Points on a hilly landscape, in no order, each with its height.
From any point a ball rolls to the lowest of the 2 points nearest to it. It stops when none of these is lower. Distance is the straight distance between rows; heights are no part of it.
K143 height 433: [148 130 150  88 113 130 116 190 149 119 128 114 137 145 157 138 149 161
 170 105 151 117 145 130 149 188 164 135 139 125 105 148 142  87  94 111
 118 144 130 166  99 116 134 144 127 131 111 154 140 126 136 158 165 144
 117 134 140 173]
K24 height 477: [131 151 155  99 163  84 181 153  88  95 142 131 101 154 164 110 103 110
 136 110  98 109 105 196 161 146 144 156 112 141 159 120 137 115 152  81
 107 156 124 175 127 129 122 130 133 101 131 148 122 111  63 157 109 146
 157 139 127 166]
K238 height 461: [153 110 167  93 152 149  96 170  79 105  92 115 153 143 176 128 191 100
 114 117 139 129 151 159 130 183 172 150 121 135  85  99 151  95 131  89
  63  90 131 167 128 134  77 151 147 143  73 136 122 131 135 191 149 107
 106 114 132 196]
K83 height 288: [163 116  82 126 105 147  94 122 132  96 140 133 101 145 104 128 138 167
  89 148 112 139 158 165 109 109 166 143 110 104 176 132 145 124 130  99
 123 122 149 101 121 136 129 112 131 164 140 141 117 140 125 125 151 115
 104 178 127 165]
K764 height 365: [ 99 113 152 145 113 115 147  64 141 172  91 111 145 104 127 118 169 144
  89 183  65 160  92 110 115 144 108 114 148  98 118 133 154 157 116 141
 113 109  56 101 141 139 118 121 136 140 103 134 116 141  88 132 194 119
  69 129 141 123]
K586 height 354: [120 150  97 146 103 140  95 141  75 135 135  90  91  91 103 150 176 174
  50 134 122 139 157  90 146 103 145 131 141 138 109  45 161 128 147 113
  92  67 113  85 124 149 140 125 112 162 114 157  99 122 196 127 160 137
 133 115  93 139]
K493 height 303: [121 147 178 135 121  97 142 153 159 114 140 124  84 124  85 127 109 161
 146 107 148 100  93  89 163 115 134 126 199 124 108 164 145 131 109 140
 162 103 175 131  89 110 149 120  76 100 131 119 138 125 184 121 136 160
 131 147 126  97]
K548 height 364: [111 138 196 119 140 115 163 113 144 142 101 138 129 155 138  85 124 169
 165  98 102  80  50 126 174 152 134 124 178 111  93 176 135 174  87 164
 135  98 120  87 100 145 155 123 106 105 115 106 150 125 147 108 171 136
 146 114 140 114]
K298 height 343: [110 134  76 113  90 109  82  72 109 128 141 143 123 148 120 125 163 158
  56 170  98 143 129 173 114  74 138 158  93  96 165  92 128 156 110 115
 122  91 117  59 152 171 171 112 155 174 126 112 113 132 125 119 198 108
 132  94  94 137]
K537 height 338: [128 143 200 115 122  93 179 150 145 147 120  99  91 116 130 116 120 168
 177  97 154  93  77 116 202 163 144 122 199 114  83 128 162 136  81 153
 137  82 131 115  64 143 167 136  80  86 120 148 142 157 154 140 139 154
 132 148 143 111]
K745 height 177: [158 135 132 109 116 140 125 118 167 102 134 147 145 142 135  92 108 132
 171 118 144 126 108 174 109 120 153 111 120 110 123 175 126 124 104 151
 134 138 167 148 113 120 124 123 107 120 132  91 172 145 132 133 121 105
 129 161 150 123]
K918 height 821: [ 81 189  92 129  84 138 115 131  87  73 146 125 132 111 171 168 119 124
  92  94  98 137  72 129 141 119  95 134 116 129 126 124 132 209 132 184
  73 148 112 133 151 191 139 104 139 145 136 116 128  96 169 118 127  64
 143  89  77 100]
K707 height 521: [148 128 122 147 158 135 162 122 144  97 109 131 104 152 127 136 104  96
 111 149 117 142 144 108  86 146 138 135  94 169 178 124 133 105 163 115
 114 163 133 197 158  79  72 152 143 110 126 124  94 103  80 146 107 159
  94 140 125 123]
K613 height 160: [119 107 204 130 190 126 173  82 127 193 121 137 128 153 140  86 136 112
 148 138  96 105 100 148 135 135 115 145 121 141 134 145 115 117 134 114
 141 118  86 123 130 104 130 134 127 101 129 119 132 122  59 129 124 149
 140 119 176 115]
K456 height 482: [170  86 149 112 142 139 103 168 103  93  99 121 139 152 156 134 135 120
 126 126 139 114 123 193 116 147 165 134 100 147 128 127 121  85 153 123
  90 136 146 187 141 125  73 153 134 141 105  95 109 142 111 149 123 136
 109 133 122 176]
K902 height 230: [123  85 152 111 119  83 126  60 131 190 111 142 151 157 141 115 122 112
 140 168 118 128 123 183 135 102 137 156 117 103 136  92 113 142 131 118
 161 111  77  94 137 146 154 139 163 134 140 111 105 129  51 132 165 136
 144  99 122 114]
K18 height 237: [123 126 128 123 127 169 141 139 176  82 127 135 146 115 164 133 133 156
 129  75  92 140  84 106 126 187 107 103 132 126 121 230 134 146 106 180
 124 188 148 147 113 118 100 108 112 160 134 132 157 122 114 115 118  95
 105 158 136 117]
K655 height 435: [143 110 182 124 162 125 133 128 143 166 128 127 106 138 100  98 161 171
 127 129 110  91 137 117 142 151 141 144 156 135 149 144 124 114 120  91
 174  88 118 109 109 121 139 121 107 129 124 142 115 132 138 123 182 183
 126 130 157 145]
K986 height 159: [114 188 152 140 139 119 166 148  93  49  91 123 115 107 153 149 115  89
 116  96 117 133  77  92 120 166 113 109 157 168 116 139 152 146 134 151
  69 157 152 207 156 119  77 143 108 108  92 123 134  91 146 146 109 135
 119  97  92 101]
K630 height 376: [146 108 103 150  89  77 119 134 151 118 105 134  81  78  59 154  71 122
 169 149 171 160 179 123 103  95  99 100 152 112 143  91 131 127 150 146
 163 147 148 143 141 125 107 165 134  85 142 136 102 169 109 116  70 173
  93 165 108 107]
K767 height 208: [ 94 169 164 139 169 117 163 147  99  87 111 110 101 152 134 132 126 113
 106 108 126  86  81  98 160 135 125 134 153 177 101 145 120 138 150 138
 117 134 165 173 145 112 108 131 111 100 117 124 105  68 179 131 130 174
 157  56  91  94]
K84 height 151: [ 92 161 137 133 151 132 108  93 113 136 110 143 149  99 133  91 189 130
 119 143 117 112  99 100 118 132 118 113 184 112  57 137 127 152  98 115
 113  77 131  95 121 133 150  93  85 132  84 128 179 134 209 135 176 120
 150  95 152 132]
K796 height 399: [119 126 111 132 100 169 111 152 159 138 128 107 181 114 139 149 127 102
 166 122 162 150 132  82 108 154  89  89 127 138  74 176 105 137 118 174
 113 168 124 140 102 117 132 141 133 126 120 125 157 143 151 110 117  89
 112 139 141 109]
K983 height 292: [148  63 110 146 112 129  99  98 100 118  85 126 120  78 131 159  84 139
 149 156 137 146  93 153 123 118  83 103 131 130 104 114 115 125 171 177
 111 121 136 131 152 170 104 165 117 118 133  99  84 193 126 106  90 150
  98 142  90 102]
K967 height 479: [147  67 140 151 154 108 108 136 126 141 158 157  99 151  80 111 116 154
 128 136 136  95 156 131 142  98 134 160 135 128 171 120  89 115 163  97
 199 109 140 103 133 120 143 119 132 128 162 141  93 137 121 118 132 185
 146 110 125 149]
K847 height 471: [113 118 111 148 124 146  97  97  95 134 105 133 152 129 132 134 143 137
 118 142 136 109 114 135 134  92 135 139 119 137 109  93 114 135 149 142
 111  94 107 100 155 133 139 133 119 145 121  90 111 139 163 120 139 122
 144 100 109 106]
K619 height 489: [109 183  92 127 136 143 165 142  94 144 136 109 118  50 104 143  95  85
 138 117 149 147 158 115 125  76  91  84 124 123 121  86 122 130 135  82
 120 134 132 125 143 143 135 127 110 103 133 136 140 140 149 118  35 128
 143 138 132 105]
K513 height 409: [ 89 166  99 128 168 139 141 115 155 137 143 135 172  88 134 119 132  69
 121 113 109 149 136  55  88 142  80  91 118 126 135 182 100 142 118 121
 134 187 124 128 141 115 130  97 126 132 135 145 173 103 110 107  88  76
 145 104 140 106]
K611 height 199: [126 147 171 131 120 123 157 126 148  65  97 117 119 133 158 138 109 158
 142 105 102 128  81 128 126 177 143 122 150 139 119 179 155 155 114 159
 119 169 147 175 124 112  91 129 109 115 114 116 137 117 104 145 137 147
 109 144 101 106]
K992 height 403: [118 158 112 150 101 149 142 171  67 135 135  74  92  79 109 179 146 142
  93 134 143 150 162  97 178 123 142 107 142 145 107  29 179 129 156 116
  70  95  90 150 131 131 143 136 118 127 120 161 114 120 159 149 120 135
 121 151  89 123]
K204 height 509: [133 108 117 154 159 135 109 123  97 110 145 147 110 132  99 124 123 154
  93 116 130  85 123 126 152  69 132 126 116 143 138 103 102 114 169 116
 148  98 154  93 136 133 132 105 102 143 150 126  90 131 173 104 114 158
 164  98 111 115]
K88 height 412: [131  98 186 131 176 150 124 126  60 153  88 100 146 118 180 122 172 134
 114 104  99  75  90 160 176 165 126 150 127 157  82 104 126 130 157 138
  88  81  79 121 138 154 106 136 128 152 105  99  97 135 136 136 160 140
 143  73 139 154]
K899 height 282: [151  80 159 136 114 141 137  36 129 204  95 135 160 130 142 118 138 113
 145 175 108 172 107 176 137 121 123 130 113 104 130  87 148 132 142 145
 127 103  68 113 136 115 128 146 167 133 136  94 119 149  52 126 126 120
 102 151 159  92]
K118 height 451: [114 130 133 151  98 177 146 151 138 160 110  98 189 137 155 150 152  87
 125 117 156 144 131  26 126 164 108 114 101 169 106 139 115 138 114 162
  96 166  89 146 120  85 137 144 144 127 133 124 143  90 129 126 131  75
 117  90 138  98]
K93 height 363: [120 100 148 109 142  66 126 189 139 175 145 122 146 139 105 118 141 101
 189 132 173  84 171 128 150 109 118 132 156 114  94 112  80  84 123  84
 166 135 119 118 107 139 170 157 129  91 139 161 130 153 123 149 116 155
 146 115 148 180]
K627 height 472: [148  56 162 161 168 121 143 160 182 200 177 144 122 136  85 156 122 133
 170 119 143 109 172  76 132 141  86 137 128 143 160 147  84 104 139 126
 204 162 100  79 107 113 134 136 146  91 190 176 116 159  77 105  77 151
 120 162 179 123]
K726 height 121: [123  86 155 142 182 130 156 156 110 114 128 125 113 108 161 149 117 148
 125 115 107  91  97 107 147 154  82 132 124 177 141 163  90 113 176 133
 139 170 130 141 131 136 106 124 120 137 149 156  95 154 104 117  97 178
 126 129 122 151]
K785 height 406: [140 111 154  94 145 114 136 162 115 173 111  98 156 128 158 107 153 136
 174 141 146 103 140 173 156 156 129 131 147 115  92 128 121  71 123  83
 130 123  97 141  97 137 131 145 132 121 118 165 130 160 105 154 155 159
 120 151 144 197]
K570 height 494: [111 171 160 130 144 164 189 157 133 160 141 116 144 143 154 126 141  81
 133  86 130 129 145  68 153 172 130 134  97 166 132 135 122 121  96 126
 112 154  90 173 115  88 153 140 139 114 134 154 174  71  93 142 124  98
 131 110 147 104]
K604 height 534: [141 104 111 110 117 124 115  81 142 125 143 157 129 160 161 126  98 130
 129 124 103 149 115 194 108 115 123 145  64 122 182 149 129 140 123 149
 119 163 108 119 141 135 124 119 157 149 159  84 122 141  61 124 112 102
 127 150 126 114]
K135 height 291: [112 120  94 112 124 170 126 147 137 107 183 124 160 127 190 137 125 141
 117  81 110 149 104 123 140 169  90 128  71 127 139 204 122 158  94 161
 115 199 120 119 114 149 127  93 154 177 162 146 172 120  99 117 115  45
 138 162 141 134]
K355 height 554: [159 110 131 141 141 144 146 170 125 131 129 124 130 153 105 126 106  64
 127 132 162 127 176 102  96 129 152 139  74 179 159 105 107  96 160  96
 122 162 137 173 145  78 117 154 145 121 141 135 124 103  99 129 101 142
 151 116 139 147]
K201 height 325: [120  93 117 132 138 145 128  55 114 205  81 109 161  93 147 115 160  96
 100 199  64 181 118 141 106 135 100 116 119 101 140 112 162 127 144 114
 102 118  65 109 148 117  96 136 155 135 105 126 126 143  69 149 117  98
  55 158 173 136]
K786 height 346: [124 145 111 130  91 156 114 189 159  84 148 108 143 138 146 174 119 130
 136  94 159 136 150  44 130 166 119  96 129 152 100 170 114 141 108 162
 112 180 170 173 110 110 110 129 137 138 126 158 141  99 181 119 117 113
 123 137 109 127]
K399 height 293: [119 157 102 118 109 133 113 167 144  49 128 121 128  95 131 181  89 160
 134  83 129 128  96  95 135 145 105  83 169 125 109 191 118 164 109 174
 128 181 193 160 116 155 122 108 103 138 131 155 137 133 192  95  94 125
 124 151  86 114]
K142 height 186: [ 97 144 151 117 117 111 125 130 150 179 127 117 169 139 138  93 180 106
 159 146 146 122 142  88 129 132 129 128 189 107  66 130 130 127  77  99
 136  83 118  93 102 126 169 124 115 121  94 146 178 120 166 152 184 129
 143 108 164 135]
K607 height 834: [ 70 187  62 131 101 126 102  97  84  94 119 136 126  71 142 161 115 126
  74 140  95 162  80 142 112  99  97 101 125 110 135 102 132 195 145 164
  99  99 127 100 164 205 137 103 107 137 103 115 112 140 175 111 143  96
 120 103  75  98]
K765 height 342: [152  75  97 121 119 106  93 162 120  85 118 116 100 154 125 161 112 178
 101 135 119 118 159 153 100 129 174 147 146 124 172 121 130 105 176 101
 129 132 148 159 152 146  75 139 163 163 127 144  47 152 131 136 179 177
 109 139  85 225]
K842 height 368: [148 108  82 120  67 135  77 131 164 132 111 122 151 143 112 133 156 131
 133 174 159 172 170 125  84 130 161 102 132  96  92 120 141 113 110 147
 122 111 132 132 125 127 130 151 149 143  94 111 140 141 154 140 170 101
  93 138 127 153]
K934 height 223: [143  58 187 148 173  95 142  95 155 215 120 159 123 153 103 107 126 112
 159 160 117 124 135 129 117 116 113 142 143 125 147 125 108  99 137 108
 191 104  78 132 132  96 122 155 160  94 142 149  99 143  44 110 134 189
 116 130 173 129]
K420 height 598: [168 107 121 128  93 157 138 177 133 146 173 115 126 156  91 168  89  99
 164 121 172 144 209 119 157 119 160 159  82 162 163  68 137  99 156 116
 123 142 122 147 109  95 162 156 157 120 179 141 110 122  84 122  88 142
 154 166 125 133]
K159 height 256: [107 168 168 140 102 139 147 165 110 100 129 109 102 137 144 146 108 169
 152  87 144  96  77 119 200 129 127 135 166 151 104 145 127 147 127 164
 111 120 143 157 104 125 137 124  99 122 143 134 117  98 170 127 127 145
 166 108  96  95]
K409 height 456: [130 160 165  68 124  94 153 153 146 106 144 115 117 160 163 122 123 136
 161  94 124 112 116 189 165 176 173 146 138 122 135 145 143 114  91 104
 120 132 131 148  99 128 149 132 130 115 120 146 150 107  77 163 153 113
 146 166 148 155]
K178 height 120: [124 184 133  97  85 109 105 143 159 118 146 140 123 155 123 100 137 122
 152 112 162 139 144 122 132 115 155 136 166 105 104 134 153 134  55 123
 134 110 163  93 100 125 169 118 101 120 120 122 191 108 175 149 169 100
 159 129 148 103]
K563 height 400: [123  97 163 137 146 122 134  67 166 179 101 129 125 134 107 101 176 174
  94 181  95 119 121 108 114 133 138 132 171 108 147 149 155 133 106  99
 167  93  87  99 130 113 139 118 139 157 101 121 121 142 108 118 201 157
  90 123 160 150]
K889 height 770: [115 162  86 113 115 102 106 133 124 119 163 159 122 191  91 112 110  77
 117 144 157 138 180 141  85  66 161 164 109 124 150  73 113 126 123  74
 140 136 152 139 153 106 161 135 162 107 118 110 123  69 138 133 136 146
 186  75 107 109]
K830 height 301: [119 198 100 117 121 154 113 148  87  86 142 115  89  99 111 125 164 148
  77  98 128 136 146  93 141 112 158 125 135 124 120  82 166 129 118  97
  98  88 169 103 131 123 116  99  93 147  96 133 159  99 216 137 138 132
 170 116 118 105]
K929 height 225: [153 120 104 134 148 174 135 103  94 142 141 122  93 132 120 116 183 177
  52 137  52 134 146 157 143 137 150 166  84 125 198 111 168 131 158  79
 116  88 103 109 131 124 113  84 138 173 129 149 114 125 103 138 150 125
 100 160 153 156]
K947 height 469: [118 125 112 118 140  58 119 118 135 117 164 170 115 125 129 104  83 116
 160 110 120  89  67 208 151  85  92 151 131  83 174 129  98 141  93 156
 175 140 162  62 143 189 166 102 131 114 162 105 132 156 115 114  86  81
 177 110 123 119]
K320 height 448: [ 98 197 105 154 109 136 180 128  85 135 126  93  91  50  91 157 117 107
  93 128 126 164 156  79 139  86 115  86 164 123 129  63 172 145 149  85
 112 106 114 139 146 117 123 113  91  90 105 167 118 114 152 130  84 166
 113 128 117  99]
K53 height 317: [135 121 106 138  90 130 101  97 178 122 124 131 145 156 115 121 145 132
  98 156 132 148 165  81  79 127 159 126 130 108 140 138 128 129 106 122
 142 132 123 115 134  92 131 124 148 139 102 115 144  96 142 132 187 116
 108  99 137 109]
K272 height 667: [147 113 109 138  73 172 124 113 119 149 183 123 119 145 131 155 127 160
 112 105 142 144 166 157 176 113 136 163  66 132 165  97 135 142 118 157
 110 123  91  96 119 125 177 111 147 162 185 118 131 118 110 111 123  88
 148 140 118  93]
K834 height 101: [157 145 170 125 176 145 191  77 126 191 134 151 115 150 114  73 151 127
 122 140  92 135 116 165 126 118 137 136 127 122 154 138 168 103 120  89
 129  72  97 126 122  88 127 106 113 129 110 135 160 129  83 132 102 139
 118 166 196 138]
K798 height 279: [142  82 127 125 176 109  98 200  90  78 126 128  92 148 119 139 116 156
  94 111 145  71 138 132 124 122 159 155 141 150 152 116  88  86 189  97
 147 123 161 149 143 127 104 131 135 142 136 139  54 138 170 139 154 210
 157  92  92 206]
K214 height 188: [150  79 150 163 164 168 134 144 100 118  87 105 149  94 170 143 133 140
 135 118 119 115  75 100 130 174  97 100  90 183 100 155 116 118 175 170
 104 165 146 149 140 113  71 150 118 140 134 100 104 160 119 114  85 139
  97 138 133 120]
K156 height 697: [164 104 114 147 106 181 118 129  83 165 160 108 143 166 106 128 147 135
 103 132 151 130 191 152 159 120 184 166  54 155 148  53 137  95 154 122
 101  85  89 108 124  99 144 135 158 161 148 111 103 110 114 116 133 111
 146 125 122 134]
K683 height 347: [181  58  88 111 143 156  74 157 145  75 118 115 120 136 127 159 145 182
 101 141 140 128 158 120  75 169 159 119 124 129 156 171 118  99 168 122
 134 141 165 131 127 119  57 116 137 175 122 151 100 165 153 128 158 139
  92 161 130 221]
K910 height 496: [123 143 136 135 172 114 154 117 104  68 116 163 106 148 157 112 118 113
 101 127  73 106  96 176 103 133 123 153 106 153 156 143 131 118 163 107
 121 174 141 168 167 123  70 128 146 113 118 120 121 118  88 133  99 158
 123 127 116 142]
K350 height 241: [121  98 136 167 132 153 130 132  83 120  74  94 136  91 138 162 100 104
 136 142 162 124 113 113 127 141  94  88 116 158  82  95 125 118 182 177
  85 141 133 175 154 119  82 172 119 120 113  94  84 141 146 115  95 147
 107 127  97 102]
K300 height 507: [156  89  94 109 135 129  83 130 118  86 127 145 126 140 173 150  83 126
 137 119 127 143 100 202  95 117 122 137  63 152 139 150 108 110 163 153
  95 169 156 153 155 166  89 151 147 146 140 102 113 167  97 127  87 118
 127 148 112 150]
K757 height 294: [183  92 120 135 125 134  93 142 171  91 103 126  97 126 102 123 128 199
 126 144 146 118 140 155 108 137 159 129 138 106 143 169 140 116 141 143
 148 112 190 135 117 120 103 130 108 148 127 117 109 168 160 137 162 156
  93 162 122 170]
K250 height 247: [128 146 110 150 146 162 126 105 177 125 154 142 129 170 108 113 172 124
  65 122  97 128 146  20  57 160 143 138 117 154 176 148 117 131 118 116
 137 147 117 131 150  95 112 110 156 144 109 150 126  67 117 119 178 120
  79  81 150 128]
K14 height 545: [130 156 167 131 120  95 172 136 149 143  99 130 125 137 103  99 101  82
 204 136 182 131 128 122 130 125 140 120 181 126  78 116 137 102 117 128
 137 118 151 195  97  86 125 164  91  45 125 121 154 116 140 152 107 166
 144 138 143  92]
K386 height 182: [130 183  97 108  64 137  97 128 175  94 148 139 142 128 120 123  98 101
 156 119 162 171 141 138 100 121 154 101 156  98 115 147 153 155  75 148
 122 129 176 149 124 124 142 118 114 128 123  96 173 118 173 129 128  74
 140 154 112  88]
K31 height 431: [180  78 103 151  70  47 106 147 163 120 124 141  84  99  69 154  83 159
 154 156 180 146 182 166 125 100 122 124 146  95 167  71 152 110 128 167
 180 115 166 104 108 144 150 162 135 104 184 150  81 189 108 116  98 148
  92 163  88 144]
K470 height 167: [139 169 125 138 194 144 158  97 106 140 140 145 105 138 102  79 181 138
  58 142  54 130 144 132 104 135 139 156 110 126 176 124 158 100 135  51
 121  82 118 117 140  95 106  85 128 139 115 170 154 108 112 137 129 147
 123 132 182 153]
K313 height 636: [137 140  96 138  79 179 158 169 108 146 183  91 123 126 139 174  97 124
 141  93 158 153 181 120 175 132 140 131  80 153 145  89 147 125 122 160
  99 148  99 145 103 115 160 138 143 134 175 142 128 110 107 123  76  89
 135 158 112 107]
K80 height 723: [150 108  86 122 121 152 112 107  91 179 144 136 154 151 112 114 125  89
 122 155 136 148 206 181 126  77 145 153  61 116 138  55 115  98 161  86
 114 110  98 107 139 130 159 138 158 129 142 123 129 135  98 140  86  97
 165 132 138 144]
K777 height 231: [175  69 115 134 123 160  83  90 154 133 117 148 151 142 116 115 112 146
 155 138 155 125 128 170  95 118 124 124  94 125 110 172  89 115 143 159
 143 122 161 116 133 110 101 138 123 136 144  61 129 174 131 101 116 116
 112 148 128 114]
K472 height 791: [104 172 103 113  70  78 120 119 138  93 149 123  96 165 129 141  93 111
 113 138 144 153 125 141 120  96 154 149 118 120 146  93 128 168  99 131
 125 162 136 144 145 139 159 133 159 125 123 116 128  86 125 135 173 126
 162  91  81  79]
K577 height 331: [150 102 128 143 123 100 144 110 130 100 111 135  93 102 131 158  66 132
 170 142 125 153 111 181 137 112 108 108 122 122 143 109 138 129 167 154
 133 161 153 159 139 138 106 159 125  96 145 123  92 159  77 129  73 171
  96 179 101  92]
K545 height 348: [120 120 103 139 112 114 125 169 178  83 152 126 116  94 104 172 103 200
 146  86 126 105 126  72 149 145  80 111 153 102 147 200 114 150  95 179
 177 182 155  95  95 159 141  96 112 141 163 157 123 147 171  86  91 115
 108 166 117 113]
K612 height 427: [ 95 137 118 130 153  96 135  90 143 161 164 184 169 122 115  75 116  69
 154 132 143 113  90 156 123  77  85 147 140  90 129 151  95 158  98 134
 164 119 129  60 144 155 146 106 115 107 147  96 173 123 130 104  95  73
 186 103 145  93]
K699 height 386: [133 107 205 114 170 135 136 119 100 140 105 129 137 152 168 111 138 150
 164  91 117  69  57 165 181 162 127 148 133 154  86 170 111 137 124 153
 132 103 106 115 115 142 129 112 120 140 121 101 125 125 136 121 143 150
 165  96 134 141]
K778 height 807: [ 80 177 100 118 114  94 140 138 127  80 153 131 125 142 160 145  92 111
 121 110 119 125  84 141 141 102 112 134 133 131 137 132 109 168 124 159
 119 177 146 139 145 163 142 109 140 126 150 146 141  96 142 120 110 102
 163 107  98  96]
K725 height 844: [ 93 152 127 124 110 109 127  81 114  97 106 137 112  86 143 116 133 162
  88 154  74 126  64 152 129 128  95 101 155  95 111 150 146 185 119 144
 116 119 131  89 148 184 133 111 107 133 101 116 131 146 153 118 166 109
 108 113 106 126]
K276 height 211: [ 93 183  90 143 113 157 108 101 100 136 111 126 153  76 111 120 160  83
 102 151 140 156 153  82  96 114 119  86 169 114  66  94 141 149 112 103
 111  70 135 119 131 140 130 120  88 125  77 126 165 127 206 139 132 113
 112 118 128 105]
K10 height 746: [107 146  77  99 114 112  91 108 140 147 137 153 158 158 106 104 132  68
 139 169 149 147 189 151  85  74 150 128  94 108 126  96 106 109 128  85
 147 127 125 115 141 134 145 132 152 126 116 130 156 119 112 132 112  94
 146 130 147 139]
K218 height 290: [117  93 129 113 103 101  89  62 144 166 112 152 148 162 133 105 139 151
 107 177 122 112 111 178 100 102 138 146 108  88 141 129 126 157  99 140
 155  99 105  69 134 160 167 127 164 169 127  68 103 136 107 117 220 118
 118  73 116 141]
K322 height 297: [121  83 150 142 131  88 137 139 188 184 117 135 149 143  92 125 123 109
 168 156 158 126 161  88 115 109 123 123 146 127 112 135  90 110 126 115
 198 128 108 130 120 102 160 162 143  77 145 123 129 129 105 118 146 160
 117 129 146 116]
K642 height 341: [142 137  83 112  65 132  74 123 127 115 121 114 119 113 129 137 150 167
 105 158 146 160 149 169 130 103 146 127 122 101 113  96 173 116  92 128
  97  79 137 103 103 162 145 124 113 152 110 128 126 176 155 145 159  98
 110 154 104 153]
K491 height 352: [119 141 100 124 147 177 133 122 122 141 162 139 168 106 154 119 118 108
 133  99 125 149 130 126 129 116 106 122  76 148 142 148 114 128 128 140
 125 163 119 113 131 111 138 107 133 149 166 108 171 116 110 110  66  57
 160 135 143 105]
K52 height 452: [ 86 166 117 133 135 116 134 103 183 129 139 149 171 108 134 100 147  97
 134 130 104 134 117  61  81 147  85  97 164  97 106 197 111 157  81 137
 165 154 129  96 124 131 153  94 114 125 111 140 183 112 161 117 144  88
 124 103 147 113]
K477 height 261: [118 218 109 127 121 148 121  90 109  85 128 150 124 111 109 122 144  97
  94 104 127 160 127 101  88 126 148 110 145 109 112  98 162 139 103 119
 107  93 164 142 146 116 102 102  97 142  87 101 167  83 194 137 127 110
 124 106 127  81]
K499 height 202: [141  58 137 109 192 126 122 211 110 112 134 126 107 135 128 144 113 147
 143 114 136  74 140 119 144 156 116 133 125 161 162 156  69  91 183 112
 168 167 154 153 117 132 110 135 147 133 150 166  58 156 120 133 123 210
 130 122 129 199]
K712 height 411: [123  98 132 140 130 104 141 155 188 142 163 121 113 129 109 155  99 165
 147 101 135 116 150  65 141 146  85 129 144 136 161 172 111 127 119 141
 184 180 123 114 101 121 144 117 123 118 162 173 125 145  94 108 107 137
 106 164 145 117]
K194 height 438: [128 134 145 123 123 134  98 127  61 146 110 106 136 134 149 123 196 126
  95 145 115 126 131 171 148 139 160 146 122 129  98  71 157 125 133 121
  69  68  93 129 136 146 122 138 138 139  89 113 109 116 142 153 166 101
 124  96 123 143]
K873 height 523: [109 186 178 133 129 112 196 118 166 157 105 131 145 149 146 100 110  65
 165 131 144 152 127  92 112 143 143 122 145 136 102 140 147 118  97 123
 127 153  99 193 135  91 127 152 128  73 125 131 157  94 105 152 138 133
 129 121 140 105]
K632 height 533: [128 139  73 112 178 128 121 132 107 159 144 136 134  42  77 127 109  81
 144 139 130 160 189 112  93  79  93  81 108 109 116 110 103 115 142  70
 161 139 138  80 126 145 123 128 108 112 128 153 155 158 121 112   4 118
 138 160 165 156]
K416 height 390: [ 90 165 158 112 164 100 171 112 149 132 133 156 150 140 139  84 109 104
 187 106 125 100  55 145 156 118 117 147 178 117 113 175 105 152  92 149
 147 126 140  89 108 140 154 121 120 103 132 110 161  96 130 120 117  98
 186 106 151 105]

Where does a ball stop that starts at each point below?
K156 | K834
K967 | K902
K632 | K84
K24 | K834
K607 | K834

Call two points neighbours if one is among the 2 nearest of the other. Go from one point of each pair to the other, from neighbour to neighbour, staying as low as possible. Name the highest point that can't be avoided.
K178 and K745 | K386
K726 and K83 | K683
K84 and K178 | K142
